Points on a hilly landscape, in no order, each with its height.
From any point a climber takes the steepest step (rise divided by distance) to one of its 2 nearest points. It stops when none of these is higher. Distance is the straight distance between rows; heights are no part of it.
gopat height 50.6: [109  78 106 100 138 110 149 143 104 105  96  95  73 123 161  97  91  87
 115 159  96 131]
degeb height 47.0: [ 77 110 117 130 119 115 151 110 117 140 146 135 123 149 117 107 149 139
 109 171  85  94]
nif height 47.4: [154 143 118  86  91 144 109 159 148 125 142 149 136 146 102 139 173 126
 151 114 167 112]
kopub height 20.2: [128 154 111 141  79 143 167  92 113 175 100 157  87 127 127 157 180 107
 125 149 143 100]
zilas height 36.7: [118 162 145 164 143  98 141 122 104 167 184 145 207 121 110 112 170 120
 155 155 105  98]
Danav height 52.7: [141 156 128  70 159 117  75 101 123 160 127  79 159 170 121 163 121 121
 133 125 165 122]
sis height 33.1: [143 179 135 134  97 100 156  95  93 142 139 114 215 125 120 165 186  89
 173  76 154 131]
lege height 17.2: [ 56  94 137 101 125 121 132 117 205  79 114  75 192  90 111 137 152 113
 126 135 125 187]
bog height 41.6: [126 144 114  78 162 117  83 131 110 116 162 111 152 148 122  70  88 165
 138 166  76 137]
ranez height 24.4: [136 149  69 119 132 123  93 200  66 112 102 139  81 163 170  65 126 150
 125 112 121 118]
femi height 41.0: [127 129 121 137  89 128 137  67 104 123  64  86  75 108 148 165 115 131
 111 195 140 157]
vato height 13.3: [101 163  89  72 132 112 106 129 118 129 142 138 154 165 137 119 149 157
 135 156  89 157]
gavi height 58.0: [165 133 150 152 158 136 159 133 139 161 138 161 119 109 124 141 114  81
 129 133 106 125]
Dito height 30.2: [153 168 136 156 131 120 127 123 109 158 128 117 174 128 143 169 147 131
 133 104 144 142]
gumef height 23.5: [108 116 101 149 167  95 114 166 129 179 137 153 165 197 142 133 146 109
 108 125 127  94]
muvi height 30.5: [193 154 102  63 149 134 129 181 153 132 131 158 104 125 115 111  95 105
 155 121 154 147]
lopo height 21.6: [139 145 120 134 167 108 150 165 161 177 146 183 148 145 128 160 153  59
 135 116 129 132]
lumin height 18.2: [ 69  90 133 136 130 125 139 109 192  82 125  67 200  62  83 140 158 103
 166 107 151 161]
Darov height 45.7: [ 87  78 152 128 100 134 131  77 103 124  95  71 101 156 164 169 142 123
  88 148  87 122]
matir height 43.5: [128 133 148  96 118 105 150  61 127 139 109  69 142 107 127 200 135 104
 136 123 157 154]
makub height 19.2: [ 82  94 158 159 111 121 169 103 170  89 159  98 185  62  82 150 164 133
 160  81 138 128]
sul height 44.9: [125 124 110  98 144 113 162 104 108 160  83 134  58 141 147 148 124  65
 125 147  88 129]
mifo height 33.9: [127 137 165 145 153  98 135  71 101 138 155  79 184 101 122 132 104 137
 138 153 123 131]
Depa height 30.6: [ 79 124 166 139 101 124 109  75 143  90 137  69 147 119  96 111 147 184
 134 134 146  95]
desa height 34.6: [144 195 147 143  86 118 173  90  87 138 128 153 172  93 116 166 203  74
 187 104 127 132]
Zav height 18.1: [100 129 132 106 137 109 113 132 145 148 174 129 184 153  95 120 169 138
 129 131 122  95]
Tigib height 17.9: [158 173 158 159 137 132 150  90 103 170  96 120 128 106 154 189 136  98
 120 116  98 169]
tigu height 27.0: [177 153 116 136 164 139 100 108 127 139 120 105 140 122 156 168  76 149
 127 111 192 178]
bemo height 65.8: [159  96 150 189 135 151 108 146 117  95 102 116  96 116 155 114  48 161
  94 121 141 133]
vili height 39.7: [156 160 137 115  96 144  85 148  90 143 132 158 150 138  91  90 144 141
 161 175 146  95]
bevud height 25.4: [170 143 140 136 156 130  97  65 103 122 115  87 148  88 129 148  73 150
 153 129 202 175]
des height 57.8: [127  96 158 115 157 131 147 172 179 100 160 129 143 132 132 150  98 132
 107  79  86 163]
vogok height 20.9: [118 161 118 133  84  85 102 122 110 120 147 118 201 148 102 150 202 134
 180  94 182 100]
fadu height 7.7: [112  95 154  80 132 129 104  97 157 144 152  83 124 148  54 105 123 123
 148 165 150  60]
Kaz height 46.1: [205 166 173 141 100 139  96 174 116 112 145 150 185  99 110 148 140 128
 174  88 157 166]
Vusab height 52.3: [142  93 174 195  65 163 164 111 139 102 104 118 105  71 118 152 129 135
  99 132 155 114]
Tefa height 40.2: [144 143 160 137  98 148 132 123 118 159 152 146 146 111  81 117 175 115
 146 152 134  65]
lenim height 59.8: [151 154 120 125 103 151 138 145 100 170  86 162  65 145 126 111 136 103
 117 143 117  90]
Ziv height 21.8: [138 153  98 107 111 137 126  62  92 162 112 124 109 113 101 125 132 133
 152 190 168 109]
Sozu height 22.9: [170 164 110 136 114 155  85 191  70 118  99 155  98 141 152  70  98 150
 127 133  94 143]
vemu height 48.3: [176 103 134 122 128 167 126 138 181 119 140 139 114 100  93 169 117 129
 140  62 199 129]
mivod height 44.1: [187 152 194 162  93 111  70 192 101 106 143 138 177 141 105 133 129 144
 165 108 140 132]
tabo height 37.2: [160 158 128  87 109 116  90 179 114 125 149 149 142 156  95  89 142 107
 170 167 120 118]
Gema height 66.6: [111 137  86  64 116 131 143 158 161  79 122 149  85 129 151 124 109 170
 120 101 108 183]
fak height 20.1: [ 96 116 187 153 128 122 145 115 171 113 165  90 185 106  91 160 153 144
 131  52 142 103]
Tikav height 61.0: [149 100 155  74 178 137 136 162  97 139 140 111 106 138 148 123 104  58
 126  88  37 154]
vok height 63.4: [125  94  84 132 126 128 167 153 188  75 145 158 111  87 112 102 101 143
 141 144 153 164]
mozi height 59.5: [127  93 106 136 115 147 139 135 170  83 126  99 149  67  97  94 122 101
 135 192 142 152]
Did height 61.3: [168 127 156 119 165 133 124 143 146 155 139 125 135 134 124 161 103 103
 111  99 119 131]
ses height 38.3: [132 155 153 156 128 132 160 129 121 156 174 173 164  95 102 129 166  87
 155 148 112  94]
gat height 3.9: [140 155 104 110 132 133 187 140 146 124 112 192  53  90 118 108 113  81
 146 158 113 153]
zok height 58.9: [ 99 134 147 183 138 123 103 106 138 114 151 115 158 142 149 123 129 201
  98  95 148 115]
Geges height 33.0: [111 124 125 113  91 131 133  84 155 118 126 106 112 107 104 166 154 162
 129 120 163 131]
nuv height 44.8: [116 136 110  54 158 111  86 173 101 114 157 127 145 182 142  79 123 128
 133 130  70 123]
vobe height 44.0: [204 170 134  99 113 155  79 155 117 129 124 136 144 113 110 148 120 127
 160  99 177 173]
Nafu height 20.5: [164 165 139 116 132 141 150 128 123 112 156 143 141  83 127 128 107 148
 146 142  74 193]
Bobon height 54.4: [ 77  90 102  54 126 117 174 170 117 102 116 146  72 133 164 114 155 116
 107  73  76 133]
mep height 60.3: [128  89 159 168 167 126 129 148 174 118 156 114 156 120 128 133  86 151
 107 101 127 137]
Tede height 36.6: [181 141 141  89 143 147 118 146 100 150  96 150  86 105 115  88  48 103
 139 157 129 129]
zanim height 54.6: [133 110 143 106 114 167 138 185  78 103 145 138  78 137 150  76 140 122
 106  78  48 121]
vodok height 50.9: [ 73 102 118  80  98 139 140 135 150  87 131 130 104 160 138 129 162 164
  86  98  81 116]
bamev height 19.3: [170 140 154 110 150 131 167 115 137 119 138 144 109  83 121 139  91  92
 149 162  85 191]
zuvo height 21.3: [174 132 145 160 129 154 144 141 130 105 149 156 129  81 126 113  79 164
 123 134 113 176]
Sek height 10.8: [141  79 164 165 137 122 146 125 148 126 118  97 131 108 132 155  97  93
 106 142 122 126]
muzoz height 25.5: [181 135 140  73 132 155 143 158 144 147  91 146  63 120 123 142  95  81
 127 111 148 107]
Zit height 30.4: [163 177  85 144 151  92 105 135 114 137 158 141 199 117 139 149 152 128
 182 110 180 184]
Nipig height 51.1: [117 113 140 114 121 139 164 184 155 132 148 176 117 148 126 117 160 107
 108  96  82  83]
lin height 16.3: [102  98 122  83 145 122 110 117 198  89 142  90 132 116  95 136 109 142
 151 119 163 153]
lep height 22.0: [149 134 150 187 133 153  78 111 113 140 137 108 171 119 106 125 126 168
 142  90 215  75]
Volag height 11.9: [132 107 143 180 142 122 146 103 146 154 126 105 130 124 128 168 116 138
 111 126 165 116]
daz height 58.1: [133  92 132 139 151 121 185 156 203 121 151 171 124  96 127 159 115  89
 122 117 138 153]
Dez height 12.9: [ 80  69 126 122 148 103 170 139 187 151 131 140 122 160 120 154 136 108
  98 111 135  99]
Fizo height 34.2: [129 107 102 130  70 158 159 102 160 111 109 136  81  95 109 149 154 149
 128 133 181 132]
Kud height 38.6: [129 176 135 118 138 126 181  80 132 156 119 170  97  82 118 172 157  66
 161 149 108 171]
nenub height 21.4: [144 149 124 137 108 145 161 131 152 166 111 176  96 126 125 183 179  85
 120 114 152 109]
Mik height 28.6: [103 118 189 151 104 146  93  76 132 107 114  65 126 140 133 134 121 178
  99 120 148  85]
vedif height 46.4: [196 141 138 123 112 178 120 168 149 123 124 158 112 106 113 142 116 133
 130  81 175 144]
zalu height 32.3: [118  77 112 129 180  91 155 136 146 130 110 102 122 122 167 138  79  63
 117 155 111 163]
nabo height 17.4: [104 114 134 133 137 132 109 111 179  76 166 109 156  96 102 113 115 186
 159 115 157 162]
gop height 53.4: [124 114 135 107 165 116 154 218 148 131 165 183 131 145 134 111 141  75
 123  78  66 109]
zikir height 12.1: [ 84  80  95  62 161  87 136 152 184  98 101  98  99 140 126 110  89 113
 116 112 153 123]
gidu height 55.9: [163 120 120 120 163 130 188 172 172 126 133 171  82  92 126 139  85  85
 133 103 121 157]
Sak height 21.5: [107 137 201 150 128 132 112  86 140 128 148  60 190 133 105 146 140 155
 124  70 144  82]
niz height 53.3: [142 142  89 169 180 105 148 155 128 195 139 185 139 146 120 112 129  74
 139 162 164  92]
Rad height 4.9: [172 170  94 120 150 132 150 134 123 163  90 172  65 108 133 123 102  85
 144 148 134 160]
Let height 16.7: [143 146 168 132 114 129 147  72  94 132  99  95 125  98 145 171 117 125
 115 146  89 174]
mapin height 33.3: [191 153 129  83 148 137 111 188 118 144 124 171 116 122 106  65  83  98
 165 154 141 106]
bazuk height 29.1: [179 167 108 117 167 114 106 144 119 153 157 145 170 119 111 124 122 121
 165 136 144 161]
kage height 7.2: [176 147 127 175 141 139 138 116  84 164  58 166  56 103 155 122  84  89
 120 135  97 159]
deru height 11.7: [ 87  95 119 115 143 115 127 153 174 136 123 130 119 183 136 136 132 139
  84  70 145  75]
Sela height 57.2: [ 64 115 145 200 111 117 122  89 166  83 125  88 157 113 154 122 138 191
 114 115 164 135]
ligo height 52.5: [103 128  86 146 129 112 177 123 138 123 139 165 119 111 147 126 125 161
 124 158  97 178]
nin height 9.4: [140  95 150 156 121 162 146 165 112 121 115 139  89 139 145 108 109 136
  81  89  94  83]
tidep height 23.6: [144 167 118 134 114 118 133  83  88 179 122 120 150 121 107 145 172 113
 157 158 172 101]
dure height 49.9: [147 133 200 133  93 162 128 140 137 121 134 126 146 122 109 154 156 138
  99  81 105  85]
diz height 28.5: [ 70 143 114 128 136 109  89  62 136 153 116  94 151 171 141 154 147 171
 120 114 189  94]
Mirov height 43.3: [ 98 107 105 130  93 127 141  90 104 110  73 102  63 147 162 143 128 138
  92 156 111 135]
Gulu height 50.8: [128 153 139 114  87 139  95 157 105 100 133 131 146 173 156 135 173 157
 119 104  72 149]
mok height 56.0: [118 154 117 133 139 122 145 129 104 176 122 173  96 141 125 105 141  85
 131 177  88  81]
fes height 57.7: [ 87  91  73 127 106 132 134 113 192  84 126 109 153  71 104 112 154 123
 159 167 157 176]
gosa height 20.8: [124  96 149 154 171 130 111 146  98 156 151 117 153 169 157 132 114 113
 102  99  78 119]
biz height 53.6: [100  63 130 124 151 118 164 155  94 114 135 119  78 130 164  92 115  90
 109 119  68 123]
vod height 48.4: [ 74 128 129 170 105 120 150  99  94 132 144 135 135 130 151 121 163 166
 101 156  66 120]
bevup height 49.3: [138 131 183  87  76 161 136  82 129 128 123  96 107 105  97 170 154 127
 126 123 117 104]
logal height 22.1: [156 167 131 128  68 113  87 136  94 111 140 138 163 136 100 130 191 147
 175 127 163 110]
zopa height 22.5: [167 112 144 147 136 141 132 134 119  82 111 109 114  88 155 117  51 145
 111 153 105 198]
nune height 52.1: [139 128 100 122 170 116 151 191 132 132 147 171 129 146 162 108 123  98
 121  88  68 154]
bor height 40.8: [138 149 134 124 108 123 176  55 120 147 108 125 113  78 121 191 151  96
 150 146 146 163]
zifik height 9.8: [104  69 107 206 160 110 154 128 142 151 102 121 110 157 172 154 104 117
  73 110 148 111]
rutev height 55.2: [ 97  98 143  90  72 148 139 124 177  75 120 116  85 121  98 123 139 156
 110 131 122 109]
sok height 27.1: [ 90 162 118  89 117 104  64  99 133 137 126  90 177 188 133 146 178 152
 133 120 182 102]
zavup height 19.5: [ 93 147 112 128 126  96  99 122 132 150 170 121 217 149  79 110 192 144
 165 118 173  78]
tuze height 27.3: [158 159  95 198 172 124 104 132 115 164 130 144 170 147 161 156 102 154
 116 111 187 149]
tiper height 49.2: [125 125 131  99  90 153 147 157 173 116 157 160 128 142 101 135 176 135
 116  92 120  99]
dodep height 11.3: [171  97 172 167  96 163 158 125 123 137 107 161  89  76 107 106  68 113
 126 158 141 118]
zede height 47.9: [166 164 157 137 101 146 111 162 137 108 150 141 175 125 131 145 152 150
 128  80 117 146]
kat height 8.9: [130  72 100 217 151 113 172 139 114 137  98 134  94 124 177 129  86  97
  87 150 124 136]
vifes height 53.0: [ 74 114 120  60  94 138 129 143 180  79 148 132 106 144  99  94 141 177
 120 122 107  98]
vig height 61.7: [143  94 127 124 125 122 166 137 170 109 142 147 119  83  96 109 102 109
 148 169 140 143]
kug height 13.8: [ 45  66 108 152 137  90 162 134 189 116 130 143 147 149 107 119 145 155
 100 126 134 109]
maket height 10.4: [168 113 165 176 108 170 150 163 111 128 116 167  96  97 122 100  80 139
 106 129 101 105]
dodi height 15.2: [101 140 112 137 154 108 100  69  78 124 136  88 137 148 173 123 102 178
 113 169 104 147]
fip height 50.7: [ 85  80 102 164 136 114 138 130 125 100 124 118 110 145 160  92 107 153
  95 152 113 116]
Tem height 42.7: [112 138 139  99  96 149 116 112 130 134 166 128 137 136  74  88 159 153
 135 166 114  70]
bes height 2.1: [136 193  80 148 145 121 161 147 145 155 118 213 107 118 129 136 164  75
 156 141 122 166]
febe height 38.0: [131  98 137 116  87 145 143  92 117 120  70  87  72 110 125 134 114  86
 115 197 134 111]
Nebe height 28.4: [173 163 177 144 143 133  88 137  95 146 141 108 187 128 124 132 114 130
 128 123 126 121]
Sab height 19.1: [143 167 138 202 144 120 170 107 120 180 106 162 115 102 152 179 139  81
 119 136 114 151]
relin height 65.9: [165  94 161 105 164 141 140 164 125 128 118 108 100 137 146 150  84  79
 109  89  84 145]
fam height 25.6: [174 147 121 141 138 138 125  76  70 176 126 137 170  81  90 135 139  99
 189 139 178  93]
monog height 48.5: [ 93 117 107  51 144 107 122 165 113 140 134 135 126 176 129 102 162 102
 133 118  68 101]
tuko height 13.0: [129 133 143 169  96 142 141  85 104 137 110 110 113 123 138 153 123 161
 103 151 145 111]
Mema height 25.2: [156 170  49 132 131 124  90 149 139 124 137 164 146 142 143 134 150 168
 154 114 207 162]
lazu height 10.1: [ 90  85 116  76 126 123 108 138 179  88  81  63  98 131 117 107  96 102
 122 157 168 109]
Dori height 28.7: [180 178 125 154 158 124  85 151 113 134 123 124 172 146 161 168 121 143
 125  86 172 173]
Gudaf height 27.8: [109 106  67 115 194  89 137 165  87 177 114 133  98 168 173  95 108  91
 112 115 117 108]
girat height 30.0: [132  92  92 133 189  99 148 131 120 163 105 121  80 150 158 125  77  81
 114 139 130 122]
Mabog height 6.0: [183 134 130 161 148 135 157 111 121 165  89 164  87  86 140 143  71  87
 131 157 145 173]
Lume height 43.0: [189 173 149 142 104 160 113 134  99 170  98 142 123 106 121 144 124 119
 136 123 140 141]
Virok height 42.0: [183 158 166 158  98 100  75 167  80 128 137 152 166 136  97 102 135 137
 179 158 147 124]
kes height 26.3: [156 164  63 159 161 105  90 159 118 152 126 146 159 173 156 125 113 148
 135 141 185 156]
Totif height 65.1: [139 148  92 145  89 160 148 191 119 101 114 185  83 132 146  81 140 174
 107 113 112 103]
sades height 13.6: [ 92  91 119  77 173 114 107 151 192  88 120 103 113 159 149 129  78 146
 107  70 152 132]
Zeri height 48.0: [119  98 103 110 125 109 181 131 140 118  86 126  67 106 147 128 113  69
 123 175 108 136]
zano height 35.5: [111 100 101 110  62 141 156  93 152 110  90 109  79  99 112 142 150 109
 119 185 164 124]
mafi height 10.6: [107  78 112 173 135 130 145 153 156 134 113 135  93 172 159 141 122 136
  69  70 152  83]
mub height 45.0: [ 96 129 100 124 121 127 123 136 121 144 150 144 121 163  99  61 142 160
 115 178 107  52]
Nesud height 55.7: [116  67 148  92 133 123 159 177 175  71 134 115 107 109 141 127  96 106
 102  90  84 157]
Liv height 24.3: [157 151  64 154 140 128  99 116 117 140 144 149 170 125 108 132 149 161
 170 119 211 123]
seg height 19.4: [105  85 134 149 163 129 107  98  81 157 130  86 121 173 161 121 112 124
  96 131  95 118]
feg height 50.3: [140 123  89 109 153 138 116 145 188 126 153 154 134 133 106 152 132 147
 144  75 202 139]
giv height 32.1: [ 97 132 179 163 125 107 119  65 119  98 144  51 183 104 108 108 114 159
 136 145 141 116]
kemi height 49.6: [ 57 101 138 137  87 134 139 111 133  87 140 120 123 145 145 114 155 187
  92 134  67 115]
rosam height 28.8: [122 155 120  85 116 121 123  96 107 159 127 121 112 156 125 140 161 113
 138 173  92 114]
zada height 26.2: [174 155 177 146 111 145  49 154  88 134 124 113 167 161 125 106 109 163
 126 130 147 103]
gep height 59.9: [134  98 140 137 127 139 165 135 181 110 170 150 141  81  93 137 136 123
 146 116 136 139]
Per height 47.3: [103 150 135  77 158  95 112  61 135 166 127  68 172 143 116 190 147 113
 138 115 163 136]
kudul height 10.7: [ 97 134  92  78 139 105 128  92 140 154 176 135 150 131  78 102 146 135
 163 181 134 112]
bola height 56.7: [ 94  98 123  81 115 152 153 159  81 112 132 118  67 143 173 107 151 118
 106  69  52 146]
Tabi height 18.5: [108 118 128 142  99 132 164  82 142  89 175 136 174  58  79 133 166 153
 179  99 131 121]
Bobo height 28.3: [207 155 124  72 138 168 134 146 134 151 108 166  93 100 108 138  96  83
 162 113 170 157]
Muda height 53.1: [126  66 152 115 135 144 131 177 172  47 100  90 105 117 159 120  76 123
  91  88 122 144]
vel height 31.7: [ 99 146  77 128  91 139 132  91 143 126 119 139 110 140 138 164 180 179
 124 105 190 129]
Lasul height 22.2: [144 115 116 175 189 109 124 164 124 173 143 140 156 168 153 121 102 105
 106 109 120 108]
vavo height 64.9: [119 112 105  95 116 131 157 169 185  56 152 146 105  99 125  94  94 169
 123 112 106 161]
vazum height 16.2: [109 113 158 153 148 137  73  78  84 112 126  75 131 148 165 107  86 183
 107 147 106 124]
sota height 49.4: [114 127 143 118 122 148 113 149 141 112 153 136 157 152 139 138 148 166
 101  85  91 132]
girut height 31.6: [146 184 126 140 143  82 135 118 107 148 143 113 224 127 143 170 153 109
 167  88 160 171]
Baf height 14.9: [ 69  86 139 102 161 115  95 128 210  84 123  81 140 148 133 127 100 147
 118 112 144 151]
Dupo height 20.4: [142 167 138 197 155 117 161 146 137 179 133 182 151 122 139 173 174  54
 133 117 136 127]
vil height 12.5: [155  93 180 149  79 164 140 106 121 107 112 114 116  64  88 117 102 112
 131 182 136 124]
pem height 55.4: [127 136 116 156 125 146  77 155  82 124 131 125 135 179 151  72 121 168
 105 139 118  88]
gevod height 63.0: [154 162 102 134  64 160 121 163 105 130  85 171  77 143 135  98 170 143
 119 138 105 107]
vesob height 24.1: [148 166 177 123  80 133  56 144  88 103 138 106 172 165 117 124 157 158
 146 130 150  95]
danup height 12.0: [118 167  86  45 124 112 116 121 121 135 165 154 149 139  98 103 159 136
 177 187 101 147]
vuv height 8.1: [157 103 133 205 138 146 163 140  95 150  80 156  63 109 167 126  83 103
  93 131 111 136]
rofug height 57.9: [123 151 113  92 160 113  61 101 100 145 132  90 154 187 152 121 116 154
 126 139 141 121]
vemi height 54.3: [106  92 144 194  94 137 149 108 162  97 103  90 140  85 125 156 143 124
 101 140 168 135]
pefe height 51.8: [ 97 122  89  51 134 112 158 168 118 121 124 152  75 139 142  91 147 114
 126 124  77 108]
Norez height 20.7: [120 118 143 173 145 136  95  73 129 114 141  87 160 102  92 115 107 175
 162 102 210  95]
vomi height 26.4: [136 166 175 133 116 146  63  89 108 122 121  83 153 153 141 135 127 177
 113 101 161  96]
Zuned height 54.0: [136 126  96 130 147 123 184 166 146 123 130 179  95 115 156 124 110 121
 118 115  94 161]
gam height 53.2: [144 172 121 129 123 137 151 159 123 143 143 198 104 120 107  85 149  96
 143 163  84 106]
fufo height 41.7: [217 164 129 145 101 133  86 163 108 143 101 163 131 119 113 166 136 110
 181 102 202 159]
fiso height 14.4: [ 75  81 130 176 108 111 169 131 180 111 154 142 150 106 103 117 144 150
 114 155 118 114]
voso height 39.0: [126 123 136  61 177 115 102 119 135 110 160  95 146 143 123 116  73 139
 138 149  79 168]
loze height 16.1: [ 67  86 180 108 120 110 143 115 190  85 158  87 182 106  96 145 149 135
 125 119  95 153]
zokes height 17.8: [135 119 160 121 130 117 164 105 144 108 141 107 136  72 112 153 125  88
 145 171 101 174]
sotiz height 47.8: [ 82  77 150 169  97 124 151 101 126 100  99  83 131 111 165 154 138 113
  81 150  76 150]
Davu height 40.7: [126 130  87  53 159 116 127 132  80 155  90 110  68 164 155 119 123  76
 131 133  84 137]
suz height 27.4: [188 160 138 138 145 140 104 119  85 169 139 145 166  94  97 113 105 114
 174 153 162 142]
zuzi height 23.7: [120 142 195 119 152 124  81  75 113 123 136  44 172 141 132 145  98 153
 122 104 136 108]
Muvu height 62.8: [114 160 107  82 130 132  39 129 125 103 124 105 137 202 171  95 133 175
 125 121 142 113]
Zopi height 62.9: [174 113 150 187 159 142 128 147 132 146 137 136 135 118 139 124  62 147
  99 117 142 126]
Dev height 17.1: [ 91 146 147 100 123 127 120 108 147 119 174 115 172 120  95 128 156 177
 141 110 125 121]
vufo height 19.6: [117 102 157 188 103 143 119  73 125  85 122  79 159  57  80 102 121 165
 163 120 184  93]
bugek height 23.1: [152 124 126  97 133 129 159 148 162 163 114 151  86 151 123 154 140  77
 113 103 139 103]
vupal height 18.0: [126 126 111 140 113 136 145 106 139  90 182 144 152  66  95 122 143 185
 158 117 137 162]
zof height 26.0: [104 127  43 103 165 108 128 170  85 142 108 144  77 151 171  78 108 143
 115 125 129 110]
nemu height 66.7: [138 144 120 158  91 169 131 139 122  97 128 158 102 127 137  99 121 199
 108 129 120 120]
volo height 57.0: [119 137 128 177 136 124  85 139 113 143 138 120 171 167 149 116 137 169
 102 123 138  96]
katub height 68.8: [139 125 125 159 123 160  98 136 118  98 113 133  98 151 169 101  88 192
  94 106 145 114]
kupes height 8.0: [112  83 159  89 124 131 107 115 167 107 125  67 116 121  75 112  94 109
 136 156 150 106]
siv height 45.2: [195 161 124 176 120 164 131 151 121 174  85 184  95 111 131 145 121 102
 125 119 168 141]
gegub height 13.7: [163 135 188 122  90 164 150  95 104 126 115 134 112  62 105 124 106 120
 145 166  98 155]
tor height 34.5: [112  91 113 126 180  91 118 108 130 116 123  74 146 137 170 142  63 117
 112 162 120 183]
vez height 52.6: [127 131 119 104  92 152 102 194 100  89 132 141 106 166 154 103 162 138
 117  79  61 132]
rup height 25.1: [ 94 126  86 105 149  80 110 150 124 176 113 145 162 202 150 159 175  87
 119 122 122 127]
Zot height 26.8: [104 138 114 113 132 104 126 112 115 177 124 125 148 173 136 164 178 108
 115 134 101 105]
topaz height 17.7: [119  91 170 123 156 148  81  97  90 112 132  64 123 164 162 128  95 140
  95 114  83 128]
kod height 30.3: [ 86 128 125 145 101 140 105  92 149 127 106 109 113 159 140 157 156 184
  98 113 175  90]
bedo height 51.2: [101 132  74 143 158 101 141 122 117 156 134 151 142 155 152 122 123 150
 117 148 112 152]
gar height 49.1: [159 155 133 170 114 130 125 217 104 118 103 198 101 131 139  82 144  83
 135 121  89 107]
Tas height 29.5: [110 155 111 104 105  86  78 137 116 147 131 125 169 193 119 150 182 125
 149 151 150 106]
Ruli height 3.0: [126 171  98 118 169 118 184 152 147 132 118 211  75 105 127 119 142  59
 140 133  78 159]
Lofi height 35.4: [111 160 134 172 145  96 137  96  94 155 172 116 194 124 128 116 125 162
 123 156 100 116]
lorik height 52.9: [109  94 104 150 155 130 106 140  80 118 141 115 103 155 155  59  82 166
 104 153 103  91]
tel height 23.3: [102 116 121  95 171  96 148 155 146 179 127 166 144 179 140 164 159  63
 116 102  99 116]
vareb height 36.4: [126 190 140 111 103 130 163  92 121 156 137 164 134  95 108 173 201  82
 155 142 100 136]
gasu height 52.4: [137 117 164 115  81 169 128 119 139 118 129 119  94 130 108 143 138 148
 100 119 117  90]
gek height 36.5: [122 117 109 109 186  95 114 116 128 100 154  99 152 119 152 120  60 141
 136 163  89 213]
Ruzov height 66.3: [100 155  94  89 108 142  85 120 129  88 117 134 106 178 171  98 134 202
 110 119 135 120]
pef height 47.2: [181 152 148 167 108 148 132 190 125 150 101 199 101 127 129 122 133  80
 124 111 137 116]
Saso height 51.0: [124 145  68 164 184 100 141 145 114 190 118 171 129 149 154 112 131  99
 126 161 116 130]
bul height 51.3: [152 160 105 183 139 132 137 169  95 150 122 203 101 124 139  69 118 107
 127 160  84 104]
Nikun height 52.2: [100 109  91  75 129 139 121 130 210 110 121 126 102 149 117 149 129 148
 122  77 202 127]
Gedar height 32.2: [121 142 132  71 117  67  82 175 120 126 139 141 146 202 118 141 178 100
 169 145 103 120]
delu height 15.1: [ 76  91 173 165  97 130 150 119 172  85 147  88 164  86 101 127 152 134
 117 152 103 113]
rek height 34.9: [154 164 138 101 106  75  98 172 122 126 146 167 131 159  91 132 174  93
 197 156 119 139]
Damu height 31.4: [106 126 127  76 132 129  99  83  81 144 129  84 121 168 131 117 130 132
 121 169  74 111]
podu height 14.0: [134 167 140 137 115 130 110  72  82 138 112  93 140 134 157 144 121 182
 117 146 129 141]
mero height 7.4: [ 68  70 117 165 118 145 139 127  94 137 128 121 101 180 176 127 157 138
  77  82  96  98]
suvum height 23.4: [159 147 105 208 121 137  95 128  98 146 144 141 178 125 112 108 145 174
 151 118 220  97]
Vek height 23.8: [155 129 141 129 137 140 109  95 118 106 122  91 133  92 136 130  67 162
 130 156 146 185]
tet height 68.9: [ 92 126  88  77 127 135 104 129 139  65 117 130  87 158 191 110 112 185
 109  87 114 162]
dav height 40.0: [191 162 178 126 133 159 109 133  84 170  98 159 116  96 116 113  73  91
 142 149 107 146]
Pudi height 20.0: [141 174  99 136  89 138 127  88  79 184  83 150  81 127 117 125 157 124
 131 187 150 106]
nav height 9.5: [ 82  99 105  82 131 115 126 108 167 121 164 107 126 128  56  93 129 131
 158 172 151  91]
vopo height 14.2: [ 96 164  94 108 137 114 117  94  95 120 133 123 137 144 174 129 131 185
 121 144  80 182]
Zaf height 15.0: [169 182 183 125 102 145 148  70  74 151 100 126 126  63 122 153 128 100
 152 147 100 164]
fos height 55.6: [141 118 121 173 170 121 167 127 150 169 166 173 134 114 107 120 118  88
 134 154 147 101]
med height 49.5: [ 92  87 136 196 103 137 126 112 109  86 104  92 111 125 171 108 111 152
  86 166  98 133]
fum height 35.8: [126 110 123  59 155 131  99 111  64 152 107  80  81 162 140 100  92  92
 127 151  78 111]
vetu height 55.8: [ 81 112 124 179  96 111 154  74 141  96 129  95 160  86 129 152 150 156
 129 124 171 145]
bolig height 56.6: [102  78 134 101 179 124 143 144  81 145 148  98  96 152 171 112 117  75
 111  88  72 154]
luzet height 8.4: [106  91 127 143 113 156 123 157  87 136 117 115  87 179 150 100 139 132
  81  95 112  62]
ziku height 56.3: [ 58  85  82 106 111 112 146 123 200  84 132 138 126 105  87 125 158 154
 150 133 167 143]
Dukan height 46.2: [126 111 203 113  88 140 139  81 153  98 139  65 145  80  84 163 145 123
 128 104 129 123]
lif height 54.5: [ 90 100  67  84  97 131 133 103 189 100 119 135  82 129  97 125 134 159
 142 129 200 119]

For each start below, name the point where the climber stops.
Ruli -> rutev
zikir -> rutev
Geges -> zok
Tigib -> relin
fadu -> relin
mero -> rutev
Depa -> rutev
Volag -> relin
ranez -> bola
vedif -> tet

Call two points neighbours if one is among the 2 nearest of the other. Go from one point of each pair to the other, from neighbour to neighbour, staying as high as possible. Name the lowest point that can't be avoided.
tet and relin -> Saso
gop and tet -> nune
bola and gasu -> zede
